Each row is a point on a landscape with many valleys, with its height.
A ball rolls from a point to the lowest of its 2 nearest points, and stops where none of them is lower. Distance is the straight distance between rows; heights are no part of it.
J899: [ 14  28 -32   8   5  27  22  16  26 -19 -17  11  18  19 -22  35  17 -14
   5 -16  15   0   2  12  16  19 -22   2  16 -29  27  16]  (h 17.3)
J892: [ 17  28  17  -4  13 -12  22  26   5 -36   8  10  23  33 -21  17  -1 -19
  16  23  -4  30 -13  -2  40  11 -14   1   4  -3  22   5]  (h 18.1)
J59: [-10  -7   2 -15  34 -48  -9  19 -29 -25   8 -15  11  29 -16 -11 -12  -3
 -10  20  -6  18 -17 -29  14 -17 -13   3 -16   7 -13 -27]  (h 34.3)
J91: [ -4 -71  43   2   8 -68 -19 -39  -7 -42  13   4  25  21 -13 -61  14   2
  18  35 -55   5 -45 -27  -4   8  39  25 -17 -15  -9  -4]  (h 11.1)
J691: [ -6  27 -59  15  -9  60   8 -42  39 -12 -13  33  21 -13 -23  16  14  -6
   0 -19  16 -11  -9  23   9   9 -26  26  25 -40  16  26]  (h 28.3)
J518: [  7  -8  23  -4  -8 -37   7 -19   3 -28 -16  -5  33 -14   3 -22  -8   6
   3   0  -4  20  -7 -12 -21 -26 -11   2  14 -36 -11  26]  (h 32.7)
J60: [-12  20 -30  22 -24  14 -14  16  25  55  -1   0  -7  -8  -5  41  13   1
  14 -35  15 -28  24  48  -4  36 -22   2   0  -2  32  11]  (h 51.3)
J580: [  4  -3   2  -7  -4 -12  -2 -10  -9   5  21  -3 -14 -11   5  13 -17   2
  -9 -19  -3  -7  -4  22  13   4  -6  -6   2  -6   2 -12]  (h 41.1)
J168: [-10 -28  47  -1   1 -46  12 -36   5 -49  13  37  33   4  20 -23 -15 -18
  24  23  -6  41 -29   7  50  26  27  24  -9  18  -6   7]  (h 50.5)
J557: [ 11  27  -1   9  -8  29  22 -36  39 -45  11  50  54  15 -21  -5   5 -20
  21   7   0  24 -31  -4  42  -6 -19  22  17 -16  15  22]  (h 19.4)
J969: [ 16 -33 -12   2   1  21  -8  34 -11  10 -17  -7 -32 -14  28   8   0  25
  16 -11  10 -12  15   4   8  11   2  -4   2  -7  20   1]  (h 41.8)
J859: [-49   0 -18 -13 -38  32 -19  -4  26  44 -18   4  -2 -41  23  31   5  22
  -1 -31   8 -35  25  33 -12  -3 -13  -3  20   1  30   4]  (h 33.9)
J768: [ -5 -27  41  19  12 -64 -24 -28 -15   8  -5 -20  -9  15 -28 -46  -8  14
  -8  24 -51  -6 -32 -51 -62 -37  29 -18 -11  12 -32  -4]  (h 39.1)
J325: [ 29  42  -9  -1  -7  40  -9  -1  30   8  -7  36  12  56 -70   9  -1 -22
 -12  -7  10   5 -16  -9   1 -14 -25 -33 -18 -35  20  -1]  (h 49.8)
J425: [-17 -50  25 -13 -11 -15  11 -21 -23 -25  12  -9  -3 -33  55 -31  -1   0
 -14   5 -16  -2   8   1   2   6  36  30   2  14 -17   2]  (h 61.5)
J86: [  4 -58  59  -3   5 -47 -16 -19 -27 -15  19   4  -7   1  19 -51  -1   3
  -4  34 -39   7 -43 -21 -12 -15  53  -9  -3  23 -39  -6]  (h 10.1)
J585: [ 35 -10   5  -7  23  15 -13  29 -28 -23  26   6  -6  40 -17 -18  -2 -22
  16  21  -3  20 -12 -13  32   6 -11  11 -37  16   7 -15]  (h 23.8)
J652: [ 26  11  11  28  -9  -4  11 -17  30  -3  -4  -5  10  10 -31 -14   2   5
 -20  14   5  10  -6 -33 -34 -11 -14 -24   3  -4  -8   9]  (h 47.1)
J741: [ 38   1  13   6 -20  14 -21 -31   6  18  26 -16  -3 -17 -24  -4   3  14
   2  -5 -22 -11   5  12 -43   6  13   9 -25 -12  19   3]  (h 45.6)
J770: [ 20  74 -26 -23  14  43 -13 -17  37   2  -7  13  13  45 -70  -7  17 -26
  -2  30  14   7 -16 -36 -48  -5 -15 -31  -1 -16  -1   0]  (h 54.4)
J798: [  7 -37  45  -3 -18 -30   6 -17 -18 -20  -6   9   2 -30  50 -40  -2  -4
 -12  22  -8  12  -2   2 -13   2  39  11   6   1 -28  23]  (h 60.8)
J552: [ 28 -24  29  11  15 -13   9   4  -3 -40  25  12   6  15   3   1  -4 -13
  38  32 -22  32 -14   6  47  29  25  19 -15  27  29   5]  (h 28.7)
J553: [ 19 -32  33 -10 -11 -31 -27 -40 -11  14  19  11  -5  16 -25 -47 -15   5
  -4 -12 -15   4 -15 -16 -24 -28   2 -16 -19 -29 -16  -4]  (h 40.2)
J165: [ -8  21 -48   8 -20  56 -10 -24  54  17 -21  22  15   1 -21  12  14   4
 -11 -26  37  -5  11  10 -14   2 -38  -4  21 -35  14  29]  (h 31.3)
J804: [-10 -25 -46 -20  22   6 -10  -1 -16 -22  -4 -10 -10   8   0 -20  -1  18
  -8   8  -2  -9  -7 -30   0 -19 -18   3   5   4  11 -28]  (h 25.3)
J543: [-21 -11   7 -29  23 -29  39  19 -28 -18   6 -15  -6  -8  53   2 -20   7
  10   2 -12   3  17  13  38  12  32   6   1  40 -26 -21]  (h 63.6)
J299: [  9 -18  50  -2   6 -52   5 -13  -4 -46   7  40  27  43   2 -27 -18 -30
  15  31  -2  48 -33 -10  36   6   3   1 -20  18 -16   5]  (h 48.4)
J856: [-26  11  -6   5 -25  -6   1 -18  31  22  -7  -1  -6 -16 -15  11  -2  17
 -39  -8  25  -6   8  -7 -16 -10 -32 -24  22  -5  -6   2]  (h 43.0)
J755: [  1  32 -45   4   9  30 -14  50   4  28 -21  -9 -13  21  -6  40  10  -9
   6 -14  39 -15  22  20   7  17 -36 -15 -12  -4   7  -5]  (h 43.6)
J624: [ 36  40   8  12  11  53   0  42  13  32   6 -11  -7  37 -43  -3  13 -18
   1  13  39  11  -3 -26  -3 -10 -20 -29 -23  13 -11  -5]  (h 55.2)
J947: [ 24  38 -21  25  11  46  46  36  28   0  10  22  16  49 -26  21  21 -53
 -11 -14  19   6 -10  12  45  40 -30   8  -6  14   1  14]  (h 18.5)
J172: [ -5  38 -62 -15  21  54  37  47  21   9 -27  34   1  44 -16  40   7 -32
   4 -40  23 -15   7  25  52  24 -22  -1   4 -16  17  -3]  (h 17.7)
J67: [-50 -21 -19 -43 -14   6   1  -1  -7   8 -11 -11 -11 -43  49   7  -6  27
  -7 -28  -4 -28  35   9 -11 -16  16  10  15   1  11 -13]  (h 32.5)
J820: [ 22   0   1  -3  -7   8 -10 -33  32  -9 -10  28  31  27 -44 -24  -5  10
  11 -18   3  10  -7 -19 -12 -35 -25 -12   1 -57   8  20]  (h 45.8)
J692: [ 29  -3  49  16  -3  -8  29  10  21 -23 -16  34  21   2  35  -4   0 -10
  24   4   9  37  -9  23  32  13  19  -8  13 -17  -3  42]  (h 58.3)
J377: [-26 -27  54   3  -1 -53 -30 -30 -26  12  -1 -29 -15 -16 -11 -25  -3  16
 -21  22 -43 -16 -12 -39 -69 -45  40 -14  -2  13 -16  -9]  (h 37.5)
J872: [ 29 -13  20  24   7  -8  17  19 -20 -14  35  -5  -9  -3  12  16   0 -16
  27   6 -21  18   6  27  38  39  20  18 -12  34   1  12]  (h 33.1)
J502: [-48   8  10   1 -37 -16  -8 -15  12  25  -3 -21  -4 -46  20  22  -3   8
 -43  -7  15 -16  27   9 -33 -13 -16 -17  17  11 -10   1]  (h 40.7)
J353: [ 16  45  26  22 -10  11  -2  17  16  41  16 -39   4 -20 -24  20   8  -8
  -2   1  19  -2   9   6 -41  10  -6  -9  -5  22 -11  12]  (h 42.0)
J604: [ 24 -14  53  13  15 -37   4   7  -5 -28  -2  12  19  30   0 -33 -11 -21
   1  37  -4  47 -21 -24  10   1  10  -4 -18  11 -20  17]  (h 46.2)
J216: [-25 -19 -27  -8  -5  -1 -27   6 -19  23  -2   5 -40  15  -5   1 -25  15
 -21 -15  25 -16   6  -7  23 -24 -32 -35  -4  -3 -11 -40]  (h 46.6)
J121: [ 20  30  -1  26  10  27  40  28  30 -21  15  28  30  28  -9  23  16 -43
  24  -1  -1  21  -9  19  51  47  -5  36   3  22  16  23]  (h 25.2)
J34: [-38   5 -33 -10 -11  11 -12 -20  -8  -9   1 -24 -10 -37  11  24  13  18
 -39   8 -14 -27  26 -11 -43  -8   1  12   8  22  18 -14]  (h 30.1)
J758: [ -1 -41   0  -7  -7   9  37  -8  -7 -22  -2   3   1 -33  57 -12  -2   4
   2 -17 -19 -10  15  20  29  28  22  38   5   9  -8  12]  (h 62.4)
J116: [  7   1   6  26  -1  25 -45  39  -7  47 -22 -36 -32 -15   1  12  11  30
  22  17  31  -3  27  -6 -37 -23  -2 -16 -16  24   0 -10]  (h 38.0)
J72: [ 22  14 -21 -13  29  32 -11  31 -20 -15  12  -3  -7  37 -11  -7  -4 -11
  12  11   8  11  -9 -12  26  -1 -17  -5  -5   9  12 -22]  (h 19.1)
J997: [ 15  38 -13   3  -6  26   4 -33  31 -38  -7   6  51  -6 -19  -4  21  -1
  17  11   1  10   2 -18 -24  -6 -16  17  13 -37  11  24]  (h 32.9)
J944: [-10  52 -33 -41  13  58 -38   0   5  28  21  -1  -1  12 -22  -1   7  -8
   8   7  31  -9 -13 -16 -22 -10 -26 -13  11   4   9  -1]  (h 58.4)
J811: [-45  -5  -2 -18 -10   2   8  24 -15  34 -16 -26 -11 -36  55  27  -5  18
   3 -24  11 -28  44  18  -9  -6   9   7   9  25 -13  -9]  (h 31.2)
J519: [ -4 -62  51   6  19 -73 -29 -26 -24 -27  13   0  13  21   1 -69   4  -3
  17  47 -43   8 -50 -34 -15  -2  42   5 -24  19 -33  -2]  (h 5.5)
J901: [ -6 -12  -5 -11  -7   4  -6 -47 -14 -35  35 -20   8 -36  -1 -15  18   2
 -15  15 -41 -18   2  -7 -29  11  20  43  -4   4  19  -8]  (h 12.3)
J22: [-28  -8 -18 -27  27 -15  26  20 -20  -7  -4 -15 -13   3  34   4 -19  12
  -6  -3   4   3   8 -10  40  -6  -2 -10   2  20 -30 -37]  (h 64.2)
J865: [-14 -11  21 -11 -21 -34 -37 -39  -9  20  20  -9   2 -12 -16 -31 -17  18
 -20  -7  -4  -8   3 -12 -50 -36  -1 -12 -10 -18  -8 -15]  (h 37.8)
J598: [ 15 -12  13 -20  18 -39 -21  33 -36  -4  -8 -11 -13  23  -5  -5 -15   5
   3   6   4  12  -5  -8   5 -22   4 -16 -20 -16 -10 -11]  (h 31.9)
J378: [  8  16 -13   4   1 -10  28  12  10 -29  -5  18  19  24 -18  18  -4 -16
  -7  -8   3  10  -6   4  38   5 -25   5   2 -22  12   1]  (h 11.4)
J603: [  4 -58  42  13  -2 -72  -6 -42 -12 -57   0  32  20  15  -2 -39   7  -5
  18  27 -44  14 -35 -10  15  13  40   9 -16 -23  -5   5]  (h 15.7)
J913: [ 25  59 -17  10 -15  40 -18  13  37  37   1  18   1  34 -60  32   9 -29
  -9 -12  27  -9  -2  21   5   8 -30 -22 -19 -34  29   7]  (h 47.4)
J273: [ 21 -18  43  13 -12  -7  23  13  -1  -7 -14  -1  10 -26  42 -14   2   1
   8   6   2  22   8   9  -1  11  16  10  14  -3 -13  40]  (h 59.7)
J449: [ 12   9  13  16 -16  -6  16 -28  17 -46 -16   2  41 -22   1  -9  15   9
   4   8 -12  18  10 -14 -13  -6  -6  23  13 -32  -5  33]  (h 29.2)
J627: [ 17  31 -38  -2  26  33   1  37 -17  -6  21 -11 -13  18 -15  24  12 -14
  19   8   1  -2   4   5  13  38 -13  19  -5  29  16  -4]  (h 13.4)
J414: [-16  -7  50  -2  -9 -26 -13   2 -24  25   4 -21 -23 -44  40   1 -14   5
 -17   5   8   4   5  11 -30 -23  26 -20  17  13 -27   5]  (h 37.0)
J367: [  3  42 -24  -6 -12  15 -27 -15  15  27  12  12   0   9 -42  36   2  -3
  -1 -13  15 -11   1  26 -12   2 -32 -21  -2 -19  30   1]  (h 45.4)
J998: [-10  18 -44  -3   5  55  29  -6  19 -10  11  12  -6 -21  15   6  10  -4
   9  -9  -6 -16  -7   6  17  21 -13  17  36  19  25   9]  (h 23.7)
J660: [  0  21 -26   6 -29  43 -22 -40  49  19 -16  12  12   5 -29  -7  12  12
 -11  -1  26  -5  18 -16 -54 -12 -27 -18   8 -24  13  18]  (h 34.4)
J398: [-13   2 -47 -18  14  38  22 -36  13 -40  19  11  19 -16  10  -1   0  -5
   5  -1 -17  -7 -20  -2  22  14  -6  44  22   5  20   2]  (h 20.4)
J88: [ 16 -17  21  19 -12  -8  32 -14  13 -35  -6  40  31  -7  32  -1 -10 -15
  22 -15  -7  28 -10  41  46  16  19  31   9 -31  -3  36]  (h 56.9)
J712: [-27 -27   1   2  -6  -8 -30  13 -31  27  -8  -3 -43  -8  25  -4 -22  28
 -11  -1  31  -8  14 -12   9 -29  -7 -35   1   8 -28 -34]  (h 45.5)
J336: [-14  35 -31   8  -8  13  13  45   1  65  -8   6  -5  11   1  42   4 -11
  26 -61  18 -29  24  49  24  37 -22  10   1  12   8   1]  (h 52.3)
J914: [-20   6  -2 -23  -7 -15 -49 -49  -2  13  24 -18   7   5 -33 -23  -9  13
 -11   2 -10 -11  -6 -23 -66 -35 -16  -7  -8  -5   4 -20]  (h 39.5)
J574: [ -8 -28  12  -4 -13 -13 -27  -8 -33  12  32 -14 -35 -34  18   3  -7  20
 -15  -9  -8 -29   6  16  -4  -3  26  -1  -9   8   8 -28]  (h 43.2)
J709: [  0   4 -35   3   5  19  47  14   9   2  -3  25  18   2  12  26 -17 -24
  21 -54   2  -2   5  53  57  25   0  48  -1 -20   8  10]  (h 54.1)
J14: [-18 -55  47 -15   1 -41 -28 -27 -30   3  32   6 -13  -7  16 -52  -9   1
  -6   7 -23  -7 -40 -12   0 -21  37 -14   3   3 -34 -15]  (h 14.4)
J209: [ -7   6  27   0 -26 -33 -16 -36   1   2   0  -4  17 -27  -4 -10  -4   4
 -15 -11 -11  -2   4   1 -35 -23 -11  -2   9 -36  -5  10]  (h 35.4)
J90: [-50 -25 -32 -36 -20   4 -17 -30  -7  -4   0 -13  -3 -40  30   0   3  15
 -31 -14 -13 -37  26  -1 -25 -15   8  16  13   3  21 -21]  (h 31.4)
J642: [  4 -23  16 -20  11 -30  28  13 -12 -24 -16  23   5  20  22 -15 -22  -3
   2  -5   5  27 -13  -5  43  -4   3  -6  10  -9 -15   1]  (h 21.7)
J274: [  6  45 -30   9   6  49  29  54  20  18 -11  18   7  52 -30  30  17 -53
 -28 -20  41  -5   0  16  44  16 -39  -8 -10  -8   3   9]  (h 12.4)
J326: [ 21  39 -32   3   0  51  -7 -34  32  -4 -11  -5  18  -4 -30  -3  28   8
   4   8   7  -2  14 -19 -65   1  -9   9  -1 -22  13  28]  (h 36.2)
J714: [-38  -5 -20 -19  -8   6  26  31   7  40 -26  -8 -12 -19  51  24 -12  17
   3 -44  30 -22  44  31  15   4  -6 -11  11   6 -20  -3]  (h 29.8)
J324: [-12 -43  23  -2  29 -25 -18  23 -46  -9  -1 -24 -39  -9  21 -13  -9  26
   9  25 -11  -6 -19 -27  14 -17  29 -16   2  20 -23 -38]  (h 65.0)
J750: [  3 -38  21   8 -10 -59   7 -38  -8 -70  -4  23  31 -18  12  -8  15   4
  24  17 -46  16 -15   8  40  14  33  31   2 -34   5  10]  (h 20.7)
J948: [ -4  -9 -14  -7   0 -21  25 -14   5 -38  -6  26  17  17   0  -9 -20  -9
 -13 -10  -3  11 -13   2  37  -8 -25  16   4 -18  -3  -6]  (h 17.0)
J634: [  1   4  -1  16  -3  -2  61  28  35  -3 -32  17   9  -5  30  27   5   5
   4 -34  10   4  10  25  39  14   2  -5  28 -18 -10  20]  (h 24.7)
J777: [  1  14 -17 -11  25  23 -26 -10  -4  -1   8 -40  -9  -7 -21 -19  11  14
  -9  30  -1  -2  -2 -46 -58 -24   3   4   6  27  10 -13]  (h 29.7)
J12: [ -5  13 -40  -9  -3   9  10  32   6  23 -22   3 -15  20   7  25 -18  -6
 -12 -34  39  -2  28  32  28   2 -38  -7 -11  -9  -1 -13]  (h 45.1)
J587: [ 28  30  -4  14   7   2   1 -26  18   0   9   0  14  33 -56 -27  -4  -3
  -8  23 -12  13 -13 -42 -42 -15 -20 -19 -12   0  -5  -3]  (h 49.3)
J802: [ -8  17 -43   0   5  15  40  31   4  42 -11  20  -1  13  12  33 -10 -13
  27 -67   2 -20  17  63  45  28  -8  22   2  -3   6  -3]  (h 53.1)
J285: [ -9  17  -5  15 -35  13 -41  -8  18  39  -2 -19  -8 -29  -7  26  18  15
  -4   4   8 -18  36  14 -65   8  -7  -4 -15  11  31   8]  (h 48.9)
J467: [ 17  -8  13  10 -24  20 -25 -24   6  23  12 -23  -8 -41   5  -4  12  16
  -7  -6 -16 -20  30   8 -58   9  14   7 -19   5  27   4]  (h 47.3)
J221: [ 11  39 -18  -3   6  46 -17  17   5  37  11 -17  -3  19 -26  -6   3  -9
  -5   4  42   2   4 -15 -25  -6 -38 -13  -9  25 -17  -9]  (h 57.1)
J84: [ 23  24 -10  -5 -10   4 -13 -18   3   2  16  -6  -1   0 -31  16   1   2
   2  -5  -6  -4   5  11 -21   8 -14  -6 -10 -11  22   1]  (h 43.5)
J524: [ -4 -29  24  -1  12 -50  14  -4 -23 -33  16  -4 -11  -5  11   0  -6   9
  -5  28 -36   5 -14  -3  27   9  26  -1   5  16   0  -9]  (h 30.9)
J620: [-12 -11  -2   3 -13  11  35  26  20  25 -35  -3  -6 -14  41   6  -4  12
  -2 -30  31  -1  27  16  21   7  -7 -10  26  -5 -18  20]  (h 27.6)
J415: [  2  -2 -41  -3  26   6 -29  -3 -19 -13   3 -24 -12  13 -21 -13   7  21
  -9  27  -6  -7  -8 -45 -39  -6 -13   7  -8  12   6 -29]  (h 27.5)
J260: [-32  14 -53 -13   0  13  -3  -6  13   3  -4 -11 -22 -25   9  38   8  26
 -15  -2  -4 -30  20   8  -9  19  -3  -1  17  18  30 -18]  (h 28.4)
J78: [ -4  48 -60 -31   8  74 -32  13  23  41   2  22  -8  29 -27  16  15 -13
   9  -4  42 -14 -10   6  -7   5 -36 -25   9 -12  15   7]  (h 59.3)
J540: [-18 -16  -2 -10 -11 -27  11 -21   0  -7  -7   9 -14 -28   7  11 -14  21
 -17 -14 -20 -16  -6  12  24  -3   7 -11  20 -19  17 -10]  (h 39.4)
J602: [-47 -42  17  -5 -10 -57   2 -30 -25 -20  -6  -6 -18 -28  15 -13  -1  18
 -38  10 -45 -24  -6 -25 -26 -24  26  -6  20   3  -7 -16]  (h 37.1)
J152: [  0  -5 -21   3  -3  28 -11   3  -1  27   8  21 -34  25 -20   0 -18   6
 -22 -13  28  -8  -4  -1  32 -11 -38 -37  -7  -3   2 -31]  (h 48.0)
J915: [ 37 -18  30  -6  21 -16  -4  50 -45  -7   3   2 -16  35  12 -11 -18 -17
  19  15  11  28 -10  -1  38  -6   8  -4 -32   6 -17 -11]  (h 28.8)
J235: [-21 -16  21  11 -13  16 -39  23 -25  45 -16 -42 -28 -46  30  18   5  31
   4  11   9 -16  33   0 -46 -22  23  -2  -8  30  -2  -5]  (h 36.0)
J295: [  4  -9  15  19 -11 -24  19 -37  11 -75 -15  15  50 -16   0  -4  25   3
  20  27 -34  29  -3 -12  21   0  10  37   9 -30  11  15]  (h 24.9)
J877: [ 20  14  27  29  -4  -6  24  31 -12  25  27 -12  -9 -12  19  25  -5 -18
   8  -8   1   9  12  32  14  33   4  13  -1  33 -19  25]  (h 36.8)
J710: [ -5 -33  -5  -3 -11 -24  11   5 -22  12 -35   8 -33 -28  62   5 -15  26
 -14 -26  -4 -21  31  46  16  16  43 -10   3 -25  -5   0]  (h 43.8)
J855: [ 13 -13 -14   7  12  24 -39  26  -8  24  -4 -16 -23  -3  -2   5   5  28
   9   3  13  -6  15 -16 -14 -12 -10 -24 -12  12  14 -18]  (h 39.9)
J354: [ -8  -7 -36 -24   5  20  -6 -41  -4 -26  33  -2  10 -16  -8 -14   9  -8
  -2   2 -26 -12 -15  -3  -3  10  -4  34   4  -6  25  -9]  (h 16.9)
J465: [  7  30  -1   2   6  21  21 -27  32 -40  20  29  38  28 -21 -17   2 -29
   1  26   3  27 -29 -24  15   8 -28   9   9  18   7   4]  (h 10.6)
J810: [  1  15 -28  25  -3  23  41  40  39  14 -29   8   3  -2   1  47  24   4
  15 -27  14 -16  16  19  23  29 -10   2  25 -16  24  26]  (h 21.3)
J38: [-28 -40   3  -5  -7 -20 -39   1 -40  24   0 -15 -52 -26  29  -1  -9  35
 -13  -2   9 -26  24   2 -14 -25  19 -26 -11   9 -11 -37]  (h 44.3)
J130: [  0  -4  24 -12  18 -47 -23  31 -44  16 -18 -34 -19   2   2  -3 -19  15
  -5  11  19  18   0 -11 -14 -37   7 -17  -6   2 -27 -14]  (h 33.8)
J61: [ 36  42 -11  -6  28  -1  -8 -21   7 -12   3 -10  24  58 -63 -36   2 -10
  14  37 -17  18 -17 -56 -50 -20  -2  -9 -23   4  -5 -11]  (h 51.1)
J805: [  0 -42 -24 -10   0  12   7  18 -13  18 -21   3 -28 -20  47  10  -7  25
  13 -29  -9 -18  33  26  22  19  19   5  -8 -18  18  -3]  (h 42.9)
J56: [  7  22  29  20  -4  -9   8  35 -14  43  14 -33 -15 -21  13  22  -3 -10
  -1  -5  15   0  14  19 -16  14   5  -6  -4  28 -22   8]  (h 39.3)
J312: [ -7 -10  13   6   9  18 -25   1 -18  12   5 -48 -14 -26   0 -20   7  16
 -20  23   2  -5   4 -40 -57 -30   9  11   1  39 -11 -17]  (h 32.0)
J923: [ 28  -6  61  12  12 -51   1 -18  -6 -11  15  -1  22  30 -18 -42 -15 -13
   9  38 -19  37 -28 -32 -20 -15  20  -4 -23  16 -29   5]  (h 43.7)
J615: [ 15  27  32  18  -3   8   5  -8  25  16   7 -33   1 -19 -21   1  11  10
 -12  20  -2   9  -6 -19 -51  -8   4 -14   2  18  -1  10]  (h 44.5)
J563: [  1  29   2  38   1  18  31  76  20  60 -15 -15 -15  19  -8  40  31 -20
   7 -27  44 -13   5  11  28  26 -22 -20  -1  18 -19   7]  (h 43.4)
J491: [-25 -31  44  23   6 -36 -44  -9 -46  17 -10 -40 -46 -23   6 -17  -4  25
 -25  27 -18 -14 -13 -39 -54 -53  44 -12  -6  30 -27 -26]  (h 39.0)
J763: [ 41  32  13  12   6  31  13  30  22   1   4  -1  16  47 -35 -13   0 -31
  -3  13  23  31  -6 -19  -2  -8 -30 -11 -25   6  -7  12]  (h 52.8)
J390: [ 31  18  38  10  10   9  19   7  15 -14   9  -4  32  23 -11 -23  -7 -18
   9  28  15  43 -10 -19 -11  -5  -8  11 -18  17 -23  13]  (h 49.6)
J335: [  4  24 -36 -13   6  53  10 -22  27 -13  10  23  17  25 -24 -23   5 -16
 -11   3  21  14 -24 -29   1   0 -37   3  16  -5  -2   9]  (h 19.3)
J24: [ 14  23 -32   5   6  27 -33  51  -3  27 -14  -7 -34  23 -25  32   7   8
  13   5  27  -6  14  -4   3  -3 -20 -26 -13   6  25 -19]  (h 41.9)
J49: [-46  -4 -35   0 -37  21  12 -21  35  29 -24  15   2 -40  23  29  -6  14
 -12 -40   3 -25  18  38   9   1  -6   9  23 -22  31   2]  (h 32.6)
J411: [-19   3 -47  18 -22  46  17 -31  34   3 -29  25  20 -35   8  15   4   8
  -3 -39   1 -16   2  29  18   0  -9  33  28 -40  29  23]  (h 30.7)
J917: [-40 -30  -2  -3 -18 -38  11 -22  -6 -16 -17  -2 -23 -33  24  10  -7  27
 -29   1 -31 -22  -3 -11   1 -11  17 -16  25 -12   3 -19]  (h 38.1)
J830: [ -2  -8 -43 -34  23  31  -1  14  -9 -13   0   8  -9  23   5  -8  -7  -2
   5 -15  11  -6  -7 -13  31  -3 -21   5   3   0  15 -18]  (h 22.6)
J883: [ -6 -24  13  -7  29 -27 -15  39 -58   0  12 -41 -34 -25  26  12  -5  13
  15  13  -6  -3   1   1  16  -7  38  -7  -7  27 -16 -32]  (h 64.5)
J365: [  8  18 -28  10  16  28  -6  31 -28   8  18 -33 -20  -3  11  17   7   0
  13   3  10 -12  21   4  -2  25  -7  21 -10  39  -7 -15]  (h 18.0)
J214: [-23 -22  15 -28  19 -38  13  24 -51   0   9 -33 -23 -31  54  15 -11  14
   9  -4 -11 -16  17  23  19  -2  55   2   1  23 -31 -25]  (h 64.1)
J960: [-10  21 -46  -1   1  49   0  -2  29   9  -1  -1 -15 -25  -3  26  25   8
  -1   5   5 -22  -3  -2 -18  19 -15  -4  31  11  26   4]  (h 26.3)
J933: [-10  35 -22  12 -21  16 -35   9  29  45  -3  -8   0  -9 -19  38  17   6
   6  -9  27 -17  23  23 -42  11 -27 -12  -7   3  22   9]  (h 50.1)
J922: [-11 -30  -3 -17  11 -17  44   4 -13 -11   0   9 -12 -17  64   2 -16  -4
   7 -16 -18  -6  20  36  49  27  37  23   1   9 -24  -6]  (h 63.1)
J217: [-30 -14  23 -11 -22  12 -46   2 -22  32 -13 -40 -11 -50  24  -4   7  20
 -24  13   9 -17  29 -19 -64 -36  14  -1   1  28   4   0]  (h 34.5)
J749: [ -1  -6  20   7   0 -57  -6 -31 -11 -27  21 -15   5 -10 -15  -7  -1   3
 -12  18 -48   3 -18 -18 -14  -7   8  -1  -2   2   2  -6]  (h 33.6)
J682: [-22  -1  42   0 -31 -24   7  -7 -13  12   1 -19   0 -53  40   4  -3  -1
 -31  -5   2  -5  22  17 -30  -1  19   7  12   8 -14  19]  (h 38.6)
J423: [ 22   0  53  13   9 -57 -14 -21 -18   9   4 -21   5  19 -33 -43 -16   0
   1  26 -33  18 -19 -37 -49 -35  19 -12 -30  11 -33  -6]  (h 41.2)
J748: [-17 -30  33  -2 -15 -46 -21 -38 -19 -20  18 -16  -9 -24 -10 -22  10  13
 -23  17 -60 -28 -12 -24 -44 -14  29   3  -2   1  12 -18]  (h 35.7)
J569: [  6  28 -59  10   4  74  15 -34  30 -21   5  37  24   9 -21  -5  15 -25
  -2  -2  12   4 -20   3  18  17 -26  34  14 -27  15  19]  (h 25.1)
J416: [ 16 -10  -4  18   0   5  37   2   6 -19   4  44  32  13  15  13 -19 -34
  32 -30  -7  26  -4  49  69  26  10  41 -11 -15   7  20]  (h 55.5)
J137: [  0  31  13  34 -10  19  11  67   2  63  -1 -20 -13 -13   2  34  16 -12
  14 -25  28 -14  13  13   5  25 -12 -12  10  29 -16  11]  (h 41.7)
J331: [ -4 -56  10 -15   9 -63  12 -12 -36 -40 -24  25  -5  -1  47 -26   1   4
  -2  16 -16   1 -12  26  29  14  57  -6   5 -28 -25   7]  (h 26.7)
J371: [  8  24 -17  -8  25  21  28  54 -12   8  14  -4   2  15   4  25  -3 -20
  36 -17  -3  -3   1  26  50  39  -5  19   4  31  14   6]  (h 18.7)
J57: [ 10  19 -10  20  22  17  57  56   2   7   4  17  12  32   0  30   4 -38
  40 -34  -9   3   3  38  60  49  -3  25   4  25  12  12]  (h 22.3)
J69: [-10 -58  23  -9  17 -79   7 -21 -33 -42   0   3 -18 -11  36 -21   0   6
  -7  27 -43   2 -12   5  30  19  58   6  -4   4 -19  -8]  (h 28.6)
J108: [-10   0  -5   7  -3 -14   1  -3  18  -5 -22   2  -4  19 -25  -9  -8  13
 -31  -4  11   5  -1 -35 -10 -28 -39 -32  20  -4 -11  -1]  (h 45.3)
J688: [  9 -46  18 -15  10 -35  16   2 -21 -31 -21  27  -1   2  46 -15 -14   8
   7  -5   2  19 -11  27  42   4  34  -9   7 -22 -21  11]  (h 24.8)
J400: [-13 -16  33  -2   6 -54 -36  20 -51  19 -23 -25 -24 -22  27   5 -13  18
 -12  17  15  13   8   7 -35 -26  28 -25   0   5 -38  -4]  (h 35.3)
J9: [ 30 -21  22  -1 -15   2 -10 -38  13   0  10  31   8  19 -28 -36 -19  -5
  -3 -13   0  14 -19 -11   5 -25 -10  -5 -15 -37   2   2]  (h 43.1)
J17: [ 45  74   1  -8   1  52  10 -12  42   7   7  25  24  63 -76  -4   5 -35
   4  15   9   8 -16 -21  -7  -6 -12 -30 -20 -27   6   7]  (h 52.1)
J582: [ 20  36 -13 -14  -7  31  -9 -16  37  -5 -17  18  34  37 -56  -1   3  -8
   0 -13  23  11   0 -13 -15 -23 -39 -20  -2 -52   8  23]  (h 48.1)
J417: [ 20   9  26   5  16  -7   8   0  16 -44  20  21  31  28 -23   3   1 -21
  37  31 -15  38 -25   0  50  22   8  17 -12  19  34   7]  (h 24.1)

For each start below, name the point where the ball stops.
J88 -> J84
J856 -> J598
J90 -> J901
J38 -> J378
J660 -> J465
J652 -> J378
J24 -> J72
J714 -> J378
J944 -> J377
J748 -> J378
J299 -> J377
J922 -> J84
J805 -> J72
J49 -> J465

Call two points neighbours if one is among the 2 nearest of the other. Go from one point of each pair to the other, from neighbour to neighbour, staying as low as possible. Name the highest point that can't be avoided.
J627, J378 -> J121
J901, J274 -> J67
J378, J274 -> J172
